A landscape with many valleys, sampled at points; each row gives a point and its height.
A ball rolls from a point to whichever of its 4 nearest points has the largest drop for the distance, and stops where none of them is lower. Distance is the straight distance between rows; heights are no part of it.
q224: [108, 108,  78, 124, 114, 128,  80,  37, 109, 148]  height 65.5
q33: [128, 127, 104, 133, 113, 106,  70, 125, 110,  88]  height 28.4
q42: [ 72,  86, 111,  62,  97,  96, 135,  80,  87, 124]  height 47.5
q746: [103, 111, 108, 116, 106, 122,  87, 125,  96, 102]  height 38.3
q328: [ 98, 101, 109, 106,  92, 107,  96, 135,  89,  78]  height 36.8
q922: [108, 112, 103, 118, 112, 123,  86, 117, 102, 110]  height 39.9
q272: [ 76,  88,  98,  57,  89,  91, 130, 100,  90, 101]  height 31.4
q771: [ 94, 104, 106, 105, 106, 133, 107,  81,  93, 142]  height 79.4
q16: [115, 117,  86, 121, 120, 130,  76,  95, 111, 118]  height 47.6
q208: [141, 140, 114, 149, 101,  83,  74, 129, 106,  70]  height 22.4
q396: [123, 109,  64, 118, 140, 122,  54,  33, 112, 108]  height 61.9
q288: [113, 113, 116, 126,  98, 103,  84, 140,  94,  79]  height 39.7
q975: [ 69,  80, 133,  73, 104,  91, 135,  56,  91, 148]  height 76.8
q175: [105,  64,  67,  80,  62,  51, 122, 134, 120,  50]  height 73.3
q597: [111, 113,  83, 122, 118, 134,  87,  63, 109, 138]  height 71.4
q609: [140, 139, 104, 143, 115,  94,  65, 121, 113,  77]  height 13.7
q410: [ 97,  72,  68,  66,  62,  59, 122, 127, 114,  63]  height 74.4
q60: [129, 128,  84, 131, 133, 117,  59,  92, 122,  95]  height 47.4
q528: [ 90, 101, 111, 107, 103, 125, 111,  63,  91, 158]  height 68.9
q645: [ 99,  73,  93,  93,  73,  60, 114, 136, 106,  35]  height 50.4
q582: [112, 112, 110, 119, 106, 118,  83, 130, 100,  92]  height 39.8
q686: [ 83,  95, 105,  78,  90, 106, 113, 121,  85,  89]  height 16.6
q684: [ 78,  92, 114,  79, 101, 111, 129,  82,  82, 133]  height 63.5
q276: [ 70,  82, 107,  44, 101,  69, 143,  74, 100, 128]  height 31.6
q238: [ 81,  95, 119,  97, 102, 119, 119,  62,  88, 155]  height 69.8
q696: [ 79,  82,  88,  43,  85,  68, 139,  92, 101, 106]  height 17.7
q778: [118, 116, 113, 131, 102, 106,  79, 135, 103,  84]  height 38.8
q715: [116, 112, 122, 133,  89,  92,  86, 143,  94,  65]  height 42.9
q845: [ 70,  84, 123,  68,  99,  96, 136,  69,  87, 136]  height 61.2
q797: [ 96,  81, 103, 100,  75,  70, 107, 139, 100,  40]  height 40.9
q521: [ 88,  85, 102,  90,  79,  85, 106, 135,  91,  59]  height 39.3
q489: [ 85,  97, 109,  90, 100, 125, 113,  97,  84, 123]  height 72.2
q799: [ 94,  75,  85,  80,  69,  66, 115, 134, 106,  48]  height 57.7
q753: [ 74,  86, 127,  86, 101, 107, 129,  63,  87, 151]  height 74.7
q552: [ 89,  77,  75,  64,  70,  66, 120, 123, 107,  69]  height 69.7
q866: [105, 107,  96, 114, 108, 131,  92,  97,  98, 127]  height 60.1
q703: [145, 147,  95, 141, 127,  89,  57, 106, 118,  74]  height 31.2
q216: [133, 128, 120, 145,  96,  89,  83, 138,  98,  68]  height 32.6
q82: [126, 120,  73, 121, 145, 120,  52,  55, 121,  99]  height 55.0
q482: [ 85,  79,  74,  54,  75,  68, 127, 114, 104,  82]  height 53.6
q883: [117, 102,  66, 116, 136, 125,  53,  20, 109, 113]  height 60.8
q267: [136, 136,  93, 136, 128, 103,  60, 107, 120,  86]  height 35.1
q530: [119, 113,  72, 123, 134, 129,  62,  60, 118, 119]  height 63.7
q814: [101,  89, 116, 112,  81,  78, 101, 140,  93,  43]  height 38.5
q319: [ 80,  92, 105,  71,  94, 106, 119, 108,  83, 103]  height 41.7
q158: [ 97,  97, 115, 108,  88,  91,  95, 142,  89,  63]  height 37.7
q522: [ 94, 100, 109,  97,  95, 114,  99, 124,  88,  91]  height 34.9
q502: [ 82,  82,  85,  60,  78,  76, 124, 117,  96,  80]  height 18.2
q401: [ 61,  72, 126,  55, 104,  69, 138,  55, 106, 143]  height 56.7
q231: [ 94, 103, 100, 119, 105, 127, 100,  48,  98, 163]  height 67.9
q808: [ 88,  94, 119, 103, 104, 119, 116,  53,  93, 164]  height 68.8
q776: [ 85,  85,  93,  73,  78,  85, 111, 126,  90,  71]  height 13.0

Where does a ball stop that starts at each point below?
q489: q776
q528: q609
q808: q609
q975: q696
q401: q696
q684: q696
